A landscape with many valleys, sampled at points; each row gives a point and its height.
From any point a ball takes the steepest step (drop divided by distance) to one of its 2 nearest points. It stops when none of these is lower. Distance is the straight distance between rows; heights are no part of it.
Q743: [ 12   3 -13  16  -5  -9  -7 -14   7  -1   0   1   2   3  -4   9   2  -7
   6   2  12  -3  -8]  height 385
Q138: [ 26 -11  11   3   5  -5 -13  -7 -20  -5   8  13  13  13 -23  12  -3 -10
  17   1  -6 -18   9]  height 569
Q847: [-24  -8  10  22  -9  10  10 -18 -16  12  -7 -45 -24 -29  13 -18   2 -16
  11  -4  -9 -17   0]  height 412
Q588: [ 26  -8  17   1 -12 -38 -10 -20  -4  29   1  33 -13  15   0  11  -6  27
 -24  13  -5 -10   6]  height 533
Q59: [ -5  -4   5 -11  -8  -9   1 -11 -11  32   3  20 -10 -10  18   8  -6  14
  -4 -10  21  -5  -8]  height 644
Q521: [ -8  -7  -4 -22  -1   9  13   3  13 -32 -14 -29  -3  22  12   3   1  -8
  27  -4  -7   1  -5]  height 606
Q788: [ 12  -2   7   9  11 -10 -18  -6 -13  -3  -7  29  21   6 -14  -1  15  -3
   1   6  -8 -17   8]  height 531
Q60: [ 39  31  -3  -4  -3 -23  -2 -18  14  -3  14   2 -14  18  -7   3 -12   6
 -27  -1  11   8   5]  height 312
Q373: [ -7 -22   5  58  -6  26 -10  17  -3  14 -10 -17   8 -16 -14 -16   0 -21
  -4  13 -18  -9 -17]  height 128
Q719: [-10  21 -10   6  20  -4  -4  -3   1  -6 -11  19  19  -7   4 -17  24  -3
 -12   3   1  -3   7]  height 478
Q543: [  4  -2  -3  18 -18 -32   0 -46   2  35  -6   7 -23  -3  17  11   3   1
 -12   0   2 -16  -5]  height 230
Q859: [ 13  34  -9  13 -14 -13  -1  -4  27   0  20 -29 -19 -11 -16  -1 -16   8
 -19   2  14  22  -8]  height 286
Q362: [ 10  -7  20  -3   1 -20 -18  11 -29  33   5  43   8 -12  -4   3   2  34
 -17  11  -2  -9   0]  height 708
Q781: [ 22  33   6 -17   8 -17   5   3  -5   5   9  20 -18   9  12 -14   0  24
 -29  -3  17  10  16]  height 505
Q955: [-23 -14  -2  36  10  17   1   4  11   6 -26  14  31 -17  -9  -6  20  -6
 -19  15 -26  -2  -8]  height 571
Q990: [ -9  -8   4  14 -21  18   1  15  -2  11   9 -32 -24 -15   2  -6 -21   0
  12  -3  12   4 -18]  height 506
Q162: [ -5  25   3 -12  25   2  -7  11   6 -14  -7  14  19  -1 -10 -14  16  -1
 -14   4  -5  10  14]  height 444
Q670: [-15  13 -34  11   2   0   3  -1   1  18   2  11  16 -21  12  -7  17   9
  -3   0  23   5 -14]  height 322
Q529: [-17  -1  -1  28   0  -1 -12 -10  16   5 -29  20  22 -15 -14  -3  31  -3
 -22  22 -32  -9  -5]  height 512
Q71: [ 12   0  23 -30  -3 -20   2   1 -10  30  16  31 -24  18   9   6 -12  41
 -26   6  10   6  18]  height 57
Q281: [-34 -13   2 -23  -7   0  -1 -16   9  24 -10  18 -11  -3  31   3   6  11
  11  -7  14  -2  -3]  height 612
Q757: [ -7  -9   4 -21   4   3 -11  24 -17  27  19  29  17 -10 -15   9  -5  22
   6   1  11   8  -2]  height 714
Q365: [  4 -37 -35  17   5  19   1  15 -16 -19   5   5  24   1  14  25   6 -23
  27   4   7   2 -14]  height 337
Q569: [-13 -21  11 -41  11   1  10  -4   2 -18 -15   7   2  28   7   7   4  -6
  25  -6 -14  -8  21]  height 627
Q635: [-23  15   0   7  20  14  11   1  30 -22 -23  -8  17   1  -4 -16  16  -9
 -12   8 -18  16  14]  height 570
Q691: [ -3   2 -11  18  23  20   7   7  -9 -20 -11  -3  33 -13   5 -10  18 -25
   0  -6  -4  -2  -2]  height 172
Q585: [ -8  12 -37   1  -4  11   6  17   6   3  12  -3   9 -16   9  -3   2  11
   5  -7  31  21 -20]  height 277
Q909: [ 24 -22   1 -25 -10 -16   0 -13  -2  14  18  24  -8  28 -14  25 -16  10
   9  -2   6  -6  10]  height 654
Q966: [ -2  21   6  -6  -6 -29 -25  -1  25  13   4  17 -12   0 -20  11  -1  30
 -17  22  -9  12   9]  height 670
Q82: [-21 -12  17 -20  -1  11   7   2  21 -22 -15 -27  -7  18   3  -2  -5  -6
  20   2 -16   8   4]  height 601
Q252: [ -9  10 -13  31 -22  -7  -5  -6   9  38  16 -19 -18 -31  -2   2 -12  11
 -21   3  16  13 -17]  height 773
Q786: [ 17  36   9   2  -1 -29 -10 -18  13   0   3   2 -25   0  -6  -6  -3   7
 -21   4   4   5  13]  height 323
Q870: [  9  15  -8 -22  -2 -11  -4  -6  19 -15   3   0  -8  21  -1   3  -4   9
   7  -1  13  16   6]  height 270
Q661: [ 17   7 -22  -8   2 -11  -3   7  -9   8  13  35  14   0   1   8   4  16
  -7  -7  24   6  -4]  height 252
Q517: [ 12   5  11   9  -9 -24 -26   1 -13  34   4  31   9 -25 -12   9  -2  25
 -20  12   1  -5 -15]  height 728
Q943: [-10   3 -18   4  11   7  -9  19  11  -5   3  14  32  -3 -18   1  10   7
  -1  12   5  15  -4]  height 384
Q264: [-20  -4  -6   9  11  16  18   6  28 -24 -28 -26   6  15  10 -16   7 -10
   3   4 -17  13   0]  height 586
Q422: [ 31  -4  -1   5 -10 -32  -6 -16  -8  33   7  33  -1  10   7  11  -2  15
 -31   6   7  -6  -8]  height 546
Q939: [-23  10  19  12   4  22  -2  24  20 -15  -4 -28   0 -12 -19 -18  -6  -3
 -16   9 -20  22   8]  height 608
Q968: [ 37  13 -15  11   3 -25   7 -23 -12   9   7  24  -5  14  18  -2   9   5
 -22  -4  13  -9   5]  height 551
Q838: [-33   0   9  23  -7  13   2   0  -1  13  -2 -33 -18 -26   8 -21   3  -6
   2   0  -6   0  -3]  height 372
Q801: [-20  34 -23  21   9  -9  -6 -18   8  13  -7  -5  -2 -31   0 -23  35   1
 -24  11  -7  -5  10]  height 425
Q225: [  2  -3 -19  15   8  28   8  43  12 -26   1 -25  22  10 -15 -11  -7  -6
  10   7  -8  23 -10]  height 656
Q559: [-14 -12  21  -5   0   2 -19  10 -20  28   5  21  16 -18 -14   4  -6  11
   2   5   0  -5  -5]  height 731
Q404: [  8   2  -3  17  -2  16  11  12  -9 -22  -8 -49  -4   2   0  -9   0 -22
  18  -1  -7  -5 -12]  height 390
Q115: [-27 -21  -2  -8   8  -1  -4  -7  16   3 -17  16  22  21  -2   4  15   2
   9   9 -11   2   8]  height 528
Q843: [ 40  -3 -24  10  -1 -18  12 -24 -22   8  14  28   2  10  24  11   3 -10
 -23 -14  18 -17  -2]  height 573
Q574: [-42  -8  14  37   4  21   1   9   8  17 -16 -14  -5 -32  -1 -22   8 -10
 -21   3 -26   1   4]  height 180
Q421: [ 14   6 -29 -20  13  -4   5   8  12 -41   2   5  19  26   5   6  12  -5
  19   0   4  12   7]  height 617
Q534: [ 21   9   1 -10  20   7  -2  19 -30 -26  17  16  21  -3  -7  -8   2  -7
   6  -9   7  -5   8]  height 308
Q921: [-11 -19  32 -33  -3  -7  -6  -7  -5  10   0  12 -11  17  -9   8 -10   7
  20   1  -7 -10  21]  height 642
Q515: [ -1 -24 -13   5   5  26   5  39  13 -13  10 -19  25  16 -29   3 -13  -3
  20  14 -15  21  -3]  height 652
Q832: [-17   1 -11   5   8  -9  -8 -13  13   1 -14  16  15   5  12  -4  21  -1
   4   3   1  -2  -1]  height 507
Q142: [-21 -16   3 -39  17   7   8  13  16 -12  -3   9  24  19 -10   0   3   4
  15   1 -15  14  19]  height 587
Q935: [  5  33   9 -23  16  -8   2   6  -5  -7   2  17 -10   6  11 -26  10  19
 -14  -7  10   4  18]  height 494
Q213: [-24 -18   6  53  -2  27  -4  21   7  17 -16 -16  -3 -15  -7 -24  -9 -17
 -14   8 -32   2  -7]  height 77
Q320: [  3  -1   2  -9 -15  27   8  24 -14  -7   9 -29  -6 -12  -1   2 -18  -2
  16 -13  10   0 -22]  height 525
Q975: [-17 -21 -24  46  -4  13  -7  11  13  11 -18   9  26  -4  -4  -6  19  -8
  -6  19 -11  -3 -16]  height 611
Q451: [ 30   5 -11 -10  13 -13  -1  11 -17   1  17  37  13  12  -3   3   5  23
 -12   3  14   4  10]  height 307
Q116: [  3   9  39   3   0 -18 -16 -25 -13   4  -7   7 -22   5  -2 -11   3  -5
  -6   3 -12 -19  20]  height 663
Q209: [-27  22   7  24  13  13  -1   0  32 -12 -20  -6   5 -13 -14 -16  23  -7
 -31  13 -34  11  14]  height 537
Q797: [-31  -5  36   6  12  24  -2  22  11   1  -6 -11  12 -17 -29 -10  -9   0
 -15   8 -31  19  12]  height 639
Q431: [ 16  19 -10 -17  18   8  -3  27 -12 -22  11  12  24  -1 -11 -10   0   5
   1  -8  11  11   9]  height 363
Q799: [  3 -12  -1 -30   9 -11   4 -16   6 -17 -12  18  -2  39  13   5  12   1
  24   0  -3 -10  21]  height 622
Q88: [  5   4 -10  -1  21   8   2   7 -22 -18  -2  15  25  -5  10  -6  16 -16
   6 -11   6  -5   0]  height 234
Q651: [  2  -5  -5  19  21  30   8  21 -32 -19  -1  -4  38 -23   2  -4   6 -26
   8 -12   1  -6 -10]  height 94
Q748: [-34  -8   9 -31  23  -3   3   0  20   3 -15  27  21  14  -3  -4  15  11
  -1   9 -20  13  22]  height 559
Q444: [  7 -19  -9  32   4   8  -2  -9 -13  -8  -7  -2  18   2   4  11  12 -26
  18   0   1 -19 -11]  height 254
Q624: [ 17   7   4  14 -12 -23   0 -31 -13  41   7  11 -17 -13  11   5  -5   2
 -27  -8  10 -16  -9]  height 190
Q503: [ 10  -3 -11 -23  12   8  10   3   2 -43  -8 -12  11  22  11   6   8 -16
  25  -8  -3  -1   3]  height 613
Q821: [-16  38  15 -15   8 -16   6 -19  -3  -6  -3 -14 -26 -14  18 -30  17   1
 -12  -9  -5  -6  23]  height 473
Q627: [ 37  20   1  13   4 -30   5 -18 -11  11   3  28 -13  10  11  -8  13  22
 -36   9   7 -10   9]  height 532
Q595: [-18  21 -12  10  -6  -5  -9   7  41  -7   0 -16  -9   1  -7  -6   7  11
  -8  17   2  22   1]  height 303
Q275: [ -7  -2   4  34 -15 -15 -24 -16  17   4 -25   9  10 -12 -21   1  25  -3
 -15  28 -33 -17  -5]  height 447
Q868: [-34 -25  -9  13   4  30  15  11  13   6 -22 -19   3  -2  21 -17   3  -8
   7  -1 -10   8  -7]  height 205
Q589: [ 11  11  12  15   8  24  -3  23 -15 -21   5 -23  19 -17 -20  -7 -10 -17
   8  -6   5   0 -11]  height 269
Q533: [ 23  19   3   9   3 -23 -21  -9  11 -11  -2  16   6  15 -28  -1   6   5
  -5  15  -8  -5   9]  height 351
Q784: [-16 -21   4 -25 -10   0   4 -21  -1  14 -12  12 -20  10  27   9   1   1
  17 -12  14 -16   2]  height 603
Q707: [  2  14 -41  24   4  -3   6 -11   4  -8  -2  -4  14  -6  12  -6  21  -8
  12   0  15   0  -6]  height 406
Q214: [ 14   1 -28  17   8  14   1  25  13 -36   3 -16  28  13 -14   0   6 -14
  13  12   0  17  -5]  height 641
Q516: [  2 -10  13 -28 -12  -2  15 -26 -12   8  -7   0 -36   4  28   7  -8  -3
   8 -26  13 -29   2]  height 592
Q502: [-22  32  19 -10   0  -2   7  -7   0 -13   2 -40 -25 -21   9 -26   1  -4
  -5 -12 -11  -1  15]  height 455
Q64: [-10 -26 -28   5  -4  26  24  22  -1 -18 -22 -33   0  15  32   1   6 -16
  25  -5  -8  -4 -18]  height 602
Q701: [ -3   8  -1 -11 -20 -13  -7  -2  30  10  17  -8 -20   7  -9  18 -23  17
  -7   9  15  26  -5]  height 671
Q140: [ -5 -30  16   4  -1   9  -4   1  10 -11 -10 -14   9  23 -18  12  -6 -17
  26   9 -19  -4   7]  height 604
Q917: [-32 -12   4  -1 -15  -8  -7 -13  18  22  -9   2 -18   0  19   9   4   9
   8   5   7   1  -5]  height 620
Q376: [ -9  -7 -11 -34  -3   5  -3  19  -4  23  16  25   8  -6  -1  15 -12  25
   7  -6  25  15  -4]  height 699
Q407: [ 31  25  17  -1   4 -28  -1  -9  -3  15  13  19 -20  10   2  -6  -3  28
 -44   8   7   1  10]  height 516
Q271: [-14 -17  22  24 -20   2 -13 -11  -2  21  -2 -15 -20 -12  -1   6 -11  -8
   9   4   1 -12 -11]  height 462
Q279: [  9  25  18 -30 -13   8  10  10 -21   6  22 -12 -20 -24   0  -7 -28  11
 -11 -27  19   3 -10]  height 599
Q561: [ 33  21  18 -30 -11  -4  15  -6 -17   0  18 -10 -31  -2   4  -6 -29   5
 -20 -26  11  -5  -3]  height 583
Q230: [-25 -18  29 -44   7   6   5  -3   2  -5 -12   3  -9  17   5  -3  -3   3
  17  -6 -12  -4  18]  height 634
Q344: [-14 -12  48 -13  -7   2 -16  -9 -16  12   0   5 -15  -3  -5   2 -12   0
   8  -2  -8 -12   8]  height 650
Q985: [-20   3  15  -9  18   2   1  -6  31 -26 -19  -8   9  16 -15  -9   5  -5
  -4   8 -26  14  19]  height 585
Q233: [  3   5  19  10  -3  10 -16   9   7 -11   3 -18   8   2 -33  -2 -11  -7
   6  12  -7   4   1]  height 395
Q7: [-12 -30   4   0  13  20   9  27  11  -8   2  -7  31  11 -26   7  -7  -5
  17  11 -19  16   8]  height 633
Q277: [ 40  -1 -41  -5  -6   1  20  -4 -20 -12  23   2   1 -14  22  21 -10 -21
  -7 -23  23  -3 -16]  height 607
Q95: [ 11   9  -3 -34   7 -13   2   2   5 -11   6  18  -4  25   4  -2  -2  16
   7  -3  10   8  16]  height 282
Q189: [ 14 -10  20  -4 -14  20   1  11 -24  -4  10 -20  -5 -11 -15  11 -23 -13
  18 -12   8 -12 -15]  height 541
Q405: [  2 -22  13  -6   1  12  -8   4 -11  -5   3   2  14   5 -15   8  -5 -11
  21  -1  -5  -7   3]  height 588
Q409: [ 18  -2   4  -9 -11 -18 -10 -14   9  15   8  12  -5  15  -9  17 -14  13
  -3   0  11   7  -1]  height 660
Q528: [-12  -8  -8  12   9  41  17  39  -9 -11  -5 -26  20 -11   9 -17  -6 -10
   9  -9  -5  10 -18]  height 655
Q954: [ -6  -2  11   3  10 -11 -15  -3 -29  29  -8  39  11 -16  13  -7  17  18
 -16   1   0 -17  -1]  height 681
Q195: [  5  18  -8  -9  19   4 -11  18   7 -23   4  13  30   7 -25  -5   8   2
  -1   8  -2  13  12]  height 408
Q665: [ -4   9  -6  11  -6  13  17  10   1 -18  -9 -57 -20  -1   9 -25  -3 -11
  15   0 -15  -1  -9]  height 410
Q143: [ 18   8   6 -26  13 -11   0   9  -9  -6   8  33   2  25  -5  -6   8  24
  -3   6   7   3  24]  height 304
Q184: [ -9  16 -21  16   0 -20   4 -33   2  24  -3   3 -10 -17  15 -10  18   7
  -9  -1  11  -7   2]  height 294
Q911: [  0  -5   2  29 -25   6  -1  -5  -2  23  11 -29 -24 -17  -1   2 -16  -6
   4  -1  11  -5 -18]  height 485
Q583: [-23  16  -1  28   6  20  -4  19  30 -13 -12 -22   0  -9 -17 -19   7  -8
 -26  15 -25  19   7]  height 575
Q894: [ -8   0  19 -22 -10   4   4  -7 -17  20   4   6 -23 -16  16   2 -12   5
   1 -16  16  -8  -1]  height 632
Q441: [  1   4   0  20 -10 -21 -27 -10  18   0 -11  14  12   4 -29   6  13   4
  -8  26 -16  -5  -5]  height 389
Q895: [  9  25 -14  10  -1 -19   9 -30   4   8   2 -11 -17  -9   9  -5   6  -3
  -7  -5  12  -3   6]  height 328
Q246: [-14  -6  20   7  -8  -4 -24   4  18   3   4  -2   3   2 -37   4  -5   5
   2  22 -18   5   4]  height 434
Q771: [-20  16  22  -8 -15  -2   6 -12  13 -14   0 -47 -40  -6  12 -13  -5  -6
   8  -8 -12   2   5]  height 441
Q63: [  2 -26   2 -27 -28  -5  -2 -11  20  12  13  -3 -21  18  -8  30 -28  11
  14  -2  11   5  -2]  height 643
Q890: [  1   6 -41  31   1  -7   7 -14  -8  14   1   8  15 -19  12  -1  21  -5
   0  -3  20  -6 -14]  height 370
Q314: [-23 -25  14  13 -11   7 -24  10   0  28  -2  13  14 -15 -22   9  -4  13
   3  18 -10   1 -11]  height 745
Q255: [ 12  15  14   0   9  13 -14  22 -10 -16  13  -8  20  -8 -35  -4  -9  -7
   2   3   0   7  -1]  height 341
Q607: [ 42  -6 -28 -10   0  -6  16 -12 -21 -12  18  17  -4   9  26  16  -5 -18
 -12 -23  18 -11  -4]  height 594
Q831: [-22 -28   2  34 -21   3 -22   4   8  26  -9   3   3  -7 -14   5  -3   6
   2  20 -10  -3 -18]  height 756
Q775: [ 20 -30 -29  12   2  15   8  15 -21 -35   1 -14  12   4  13  28   0 -33
  32   5  -4  -8 -14]  height 352
Q625: [ 36   5  -5   3  -7 -14   1 -23  -2 -10   7  -2  -9  16  -1  13  -9 -14
   3 -10  11  -8  -2]  height 364
Q505: [-38   2  11  33  -8  10 -15  10   8  21  -4 -15 -12 -31  -6 -14   9   1
 -17  11 -10   1  -1]  height 290
Q187: [ -6 -23  17 -13  26  24  17  12  -9 -22 -14  -5  31   5  -9   3  -2 -22
  14  -7 -23   2  11]  height 631
Q616: [-31  -8 -27  -2   3  23  21  20  12  -4 -10 -18   7  -1  29 -14   9   2
  10  -6   8  14 -14]  height 229
Q285: [ 16  11 -33  16   0  -3  15 -13   1 -15   3 -22   0  -1  14   1   8 -15
  14  -5  15  -6  -7]  height 411
Q649: [ 11  12   7 -11 -10 -27 -17  -7  23  18  16   8 -12   9 -22  16 -18  23
 -15  12   7  18  -1]  height 665
Q988: [-30  33 -15  21  13   6   2   1  23  -1 -12 -10  -1 -30  -3 -24  29  -4
 -30  11 -20   9  10]  height 488
Q523: [ -5 -14  20 -23   1 -30  -9  -5   4  16   4  32  -5  27 -16   7   2  23
   9  17 -19  -8  23]  height 513
Q194: [-46 -14   3  30   8  26  18   7  10  14 -23 -17  -1 -21  19 -23   6 -10
 -12  -2 -22   4   2]  height 246
Q506: [-16 -19  19  22 -16   9   1 -19 -13  16 -10 -29 -28 -14  13   0  -6 -19
  18  -5  -1 -26 -10]  height 442
Q295: [-17   1   1   4  -1  -7 -10  -7 -13  31  -3  26   1 -20  13   1   9  11
   0  -5  11  -9  -8]  height 658
Q48: [-20  -1  42  -5  21   8   0  -5  -2  -7 -22   4   9  -5  -8 -13   3 -12
 -10  -4 -29  -4  20]  height 661
Q823: [-26 -13  14  -1   1  -9 -15   0  27   6 -10  11  15   9 -32   7   7  10
  -5  28 -35   7  13]  height 472
Q241: [ 28   5  32 -27 -11   6   6  -8 -25  -3  11  -8 -29  -1   0   2 -27  -3
  -2 -24   9 -19   0]  height 574
Q977: [-19 -27 -24  21   4  39  16  43  -7  12  -8 -21  11  -9  21 -20  -5 -10
  11  -9  -3   7 -20]  height 662
Q593: [-20  10 -35 -11   4  22  18  27   4 -12   2 -14  18 -10  22 -14  10   7
  12 -11  19  18 -17]  height 249
Q765: [ 25   4  28   3  -9 -20   0 -25 -26  31  10  17 -24  -4  11   1 -13   7
 -28 -10   9 -17   1]  height 142
Q491: [ 29  32 -17 -12  -3  -4   8  10  -2  -3  24  -7   1 -11  -7  -1 -14   5
 -17 -15  27  19 -12]  height 145
Q175: [  5 -26   0  49  -5  17 -16   2 -10   1 -10  -9  19  -5 -13   5   4 -25
  12  10 -11 -16 -15]  height 194
Q812: [-23  -7  23 -22   5 -18 -11  -6  22   5  -4  15   0  25 -20   2   6   7
   6  19 -27   5  27]  height 499
Q329: [ 31   6 -38 -16   6   6  15  12 -24 -29  22   7  12 -13  17  15  -9 -13
   3 -19  24  -1 -15]  height 621
Q321: [ 11  -8 -13 -21   2  25  12  29 -30 -32   5 -15  12  -9   9  11  -7 -12
  21 -16   3 -10 -21]  height 640
Q738: [ 21  17 -24  -5  -2  -8   5   2   1  13  17  11   7  -6   1  11 -11   9
 -16 -10  30  14 -13]  height 193
Q349: [ 18  38  14   8   4 -19 -15 -17  14 -16  -4   2 -10   5 -19  -9   8  -3
 -15   9  -6  -3  12]  height 333
Q249: [  5  36   0   4  -5   1   3   5   2  -7  17 -29 -12 -22 -12 -16 -10   2
  -9  -5  12  13  -5]  height 247
Q254: [  5   1  11 -45  -6  15   8  22 -22  -1  16   8  -6  -8   0  -3 -21  15
   7 -22  19   1  -1]  height 184
Q433: [-11 -12 -27  10  10  22  27  15  15 -24 -23 -29  12  14  26  -9  14 -19
  17  -2 -11   5  -9]  height 596
Q128: [  3  11   5  14 -13 -26 -22  -7   5  40   3  16  -6 -30  -6  14  -4  25
 -32  12   1   4 -19]  height 741
Q147: [-29   6  28 -25   9   7   6   1  26 -27 -11 -26  -7  14  -4 -11  -4  -2
   1   1 -29  19  16]  height 595
Q979: [-11   7  37   0  13  -6 -12 -17  -8  -1 -16   7  -2   0  -4 -15  10  -8
  -8   1 -19 -14  18]  height 672
Q774: [-10  15  22 -17  -7   9   1   8 -17  14  10 -12 -19 -28   7  -7 -14   7
  -2 -17  18   1  -6]  height 619
Q606: [-15 -13  31 -13  20  11   5   0  -1 -10 -13   4  18  10 -13  -3  -1 -11
   8  -2 -25   2  21]  height 647
Q732: [ 24  -7 -19 -34   3  13  15  23 -35 -38  17   7   5  -5  18  18 -13  -7
  16 -21  10  -8  -7]  height 630
Q929: [ 20  33  -7 -11  -4   6  12  15  -9 -19  19 -24  -3 -15  -5 -10 -15   2
  -2 -18  17   9 -12]  height 195
Q997: [-10  18 -17  31 -17 -26 -12 -13   9  45  10  -2 -14 -43   4   8   2  21
 -33  10   3   6 -15]  height 757
Q260: [ 42  -7  -8   0  -5  -2   7 -10 -14 -25   8  -8  -1  11   0  23 -12 -21
  15 -13   9 -13  -4]  height 378
Q127: [ 12   1  29 -17  -9 -13  -7  -8 -16  27  12  21 -26   2   5   5 -16  21
 -18  -6   7  -5   9]  height 97
Q177: [ 16 -12 -14  16  -5  27  15  29 -16 -28  -8 -41   0   9   8   4  -4 -27
  25  -1 -10  -7 -21]  height 373
Q936: [-31 -18  -6  -8 -16   0  -6   2  33   7  -7  -7 -12  21   7   8  -3  10
  15   9   3  14  -3]  height 626
Q501: [  5 -16  12 -13  -9 -37 -12 -21   6  26  -1  35  -9  25  -6  16  -1  26
   3  15 -12  -9  10]  height 521
Q207: [-24  13 -22  32  -6 -16  -4 -26   8  25  -5 -16 -16 -32   7 -11  25   2
 -11  11  -6  -6   5]  height 356
Q348: [  8 -11 -17  23   2 -18 -14 -12 -10   4 -11  37  30  -2  -5   9  24  -2
   0  10  -9 -18  -8]  height 471
Q199: [-28   8   2 -12 -16  -9 -15   6  23  21  12  -1 -21 -10   1  11 -12  26
  -6   6  15  24  -5]  height 677
Q223: [ 31  24  -3   5  -4 -18   9 -32   4  -7   4 -17 -19   7   3  -4  -3 -14
  -2  -9  10 -11   4]  height 349
Q347: [ -9   0  -4   7  -7 -20   3 -42  -4  28  -8   7 -24  -9  26   0  11  -3
  -1  -9  10 -17   1]  height 255
Q338: [-11  10 -16  11   4   5  -6   9  21 -11  -3  -6  14   3 -12  -8  11   2
   0  10   6  14  -2]  height 338
Q531: [ 23  26 -15   1 -11 -16   0 -15  24  -2  15 -16 -15   6  -6   5 -13   3
 -12  -3  18  16  -8]  height 301
Q609: [  7  -5 -24  24   1  -8  -9 -13 -10   5  -2  23  22  -8   5  10  16  -7
   2  -1   9 -10 -13]  height 419
Q309: [-19 -23  -2 -25  22  19  21  24  20 -13  -2  -2  34  13 -20   3  -4  -3
  15   8 -22  21  17]  height 610
Q276: [ 36  -8  -3  -7  -4 -15  10  -7 -20  23  19  37  -4  17  15  11  -7  18
 -33  -4  18  -6   1]  height 568
Q828: [-19 -26   6 -21 -21  -9  -8  -5  25  19   6   4 -13  22 -10  22 -13  21
  21  15   0  11   4]  height 635
Q755: [  6  -1  25 -47   3   5   3  19 -21   5  18  18 -12   8  -7  -2 -16  24
   4 -10   9   1  18]  height 141
Q807: [ 33 -13 -15  -4  -2 -18   3 -21  -8 -11   7  31  -5  33  12  18   2  -4
   2  -3   7 -12  11]  height 605
Q667: [ 40 -18  -9 -11   0 -12   9  -6 -28  -3  20  39  -3  28   8  17  -2   6
 -10  -3  12 -10  12]  height 591
Q408: [  6  28  14 -15  11 -11   2 -11  -4 -12  -5   4 -16   5  11 -21   8   1
  -4 -10   5  -7  14]  height 484
Q103: [ 10  -6  47  -1  -3 -17 -20 -16 -22  13  -1  18 -19   7 -12   1 -10   3
  -1   8 -16 -22  16]  height 657
Q393: [-10  14 -23  -9  -8 -13  -1  -7  42  -9   0  -7 -10  21   1   5   2  14
   4   9  15  24  -1]  height 283
Q419: [-31  -7  -4 -20  -8   7  -9  16  14  20   9   7  -3  -7  -1   7  -9  25
   6   1  19  20  -9]  height 686
Q181: [ 22 -15 -37  21  -4  13  15  16 -11 -31   2 -31   0   6  18  19   1 -27
  26  -2   4  -8 -23]  height 362
Q886: [ 27 -22  -3 -35 -21  -8   7 -13  12   3  15  -1 -17  27 -11  34 -30   1
   5 -10  11  -2   2]  height 648
Q16: [ 19  13  32  -3  -9   7  -6   0 -23  -5   8 -18 -15 -15 -14  -1 -21 -13
   8 -15   5 -14  -5]  height 558
Q946: [ -5 -12 -14  -4   7  37  18  37 -24 -23   0 -26  21 -12  16   1  -2 -16
  16 -11  -4   3 -23]  height 649
Q261: [ -5 -23  -4  -8  20  27  26  17  -4 -33 -22 -13  28  10  12   4   3 -19
  17  -8 -19   6  -1]  height 618
Q240: [ -9  18  -6   6  -9  -1  15 -15  10 -14  -5 -49 -27  -3  11 -19   1  -9
  11  -2  -2   0   2]  height 429
Q436: [  9 -31 -26  35   5   6  -7   0  -7 -16   0   8  31   7   1  20  13 -24
  18  10  -2  -6 -12]  height 302
Q206: [-21 -37  -9  -4   4  35  24  22  -5 -12 -22 -17  16   7  26   3   1 -16
  21  -7  -7   3 -11]  height 609
Q808: [ 20  -1  20 -23  -7  -1   5 -13 -14  -5  -3   1 -26  10  10  -1 -13  -4
   8 -19   8 -17   6]  height 582
Q899: [ 18  -8  -2  -2   1 -21   1 -31  -3 -14 -11  18  -9  32  15   7   9  -6
  15  -7   2 -19  10]  height 614
Q721: [ 11  -4 -33   9  18   4   1  10   9 -43  -2  -2  30  17  -3   9  14 -16
  17   5  -1  11   1]  height 628
Q837: [ -5   3  19 -42   4 -12  -3   6  -2  17  10  26 -18  16   3   0  -6  32
  -3   2   5   8  22]  height 98
Q470: [ 13   7  -4  18  12  18  -3  14 -26  -8   7  -5  22 -28  -8  -6   2 -17
   5 -12  11  -6 -15]  height 185
Q913: [ 17  -1  29  -5 -17 -19   0 -37 -11  26   5   5 -37   6  13   7 -15  -4
 -14 -13   9 -23   5]  height 181
Q61: [ 28   2 -16   7  -8   2  12 -14  -7 -27   2 -25  -7   5  13  10   3 -25
  23 -12   9 -15 -11]  height 394

Where does a ball stop that starts at each point below?
Q63 -> Q241
Q988 -> Q765
Q16 -> Q574
Q128 -> Q241
Q321 -> Q213
Q771 -> Q213
Q252 -> Q574
Q921 -> Q651
Q61 -> Q765
Q743 -> Q765
Q529 -> Q491
Q588 -> Q651

Call two points neighbours if one is among the 2 nearest of the other. Go from one point of each pair to the other, from neighbour to neighbour, staying as low as possible. Name the highest point that can't be avoided.
Q868 / Q71 -> Q285
Q491 / Q870 -> Q451
Q213 / Q868 -> Q194
Q870 / Q651 -> Q195

Write out the way that a ball takes from each point below.
Q997 -> Q128 > Q517 > Q362 > Q954 > Q295 > Q59 > Q894 > Q774 > Q279 > Q561 > Q241
Q103 -> Q344 > Q921 > Q230 > Q569 > Q799 > Q899 > Q807 > Q667 > Q276 > Q422 > Q588 > Q501 > Q523 > Q812 > Q823 > Q246 > Q233 > Q255 > Q589 > Q470 > Q651
Q407 -> Q781 > Q935 > Q408 > Q821 > Q502 > Q771 > Q240 > Q665 > Q404 > Q177 > Q181 > Q775 > Q365 > Q436 > Q444 > Q175 > Q373 > Q213
Q409 -> Q909 > Q886 > Q63 > Q828 > Q936 > Q917 > Q281 > Q784 > Q516 > Q808 > Q241
Q955 -> Q529 > Q275 > Q441 > Q533 > Q349 > Q786 > Q60 > Q531 > Q859 > Q249 > Q929 > Q491
Q939 -> Q583 > Q209 > Q988 > Q801 > Q207 > Q184 > Q347 > Q543 > Q624 > Q765
Q966 -> Q786 > Q60 > Q531 > Q859 > Q249 > Q929 > Q491
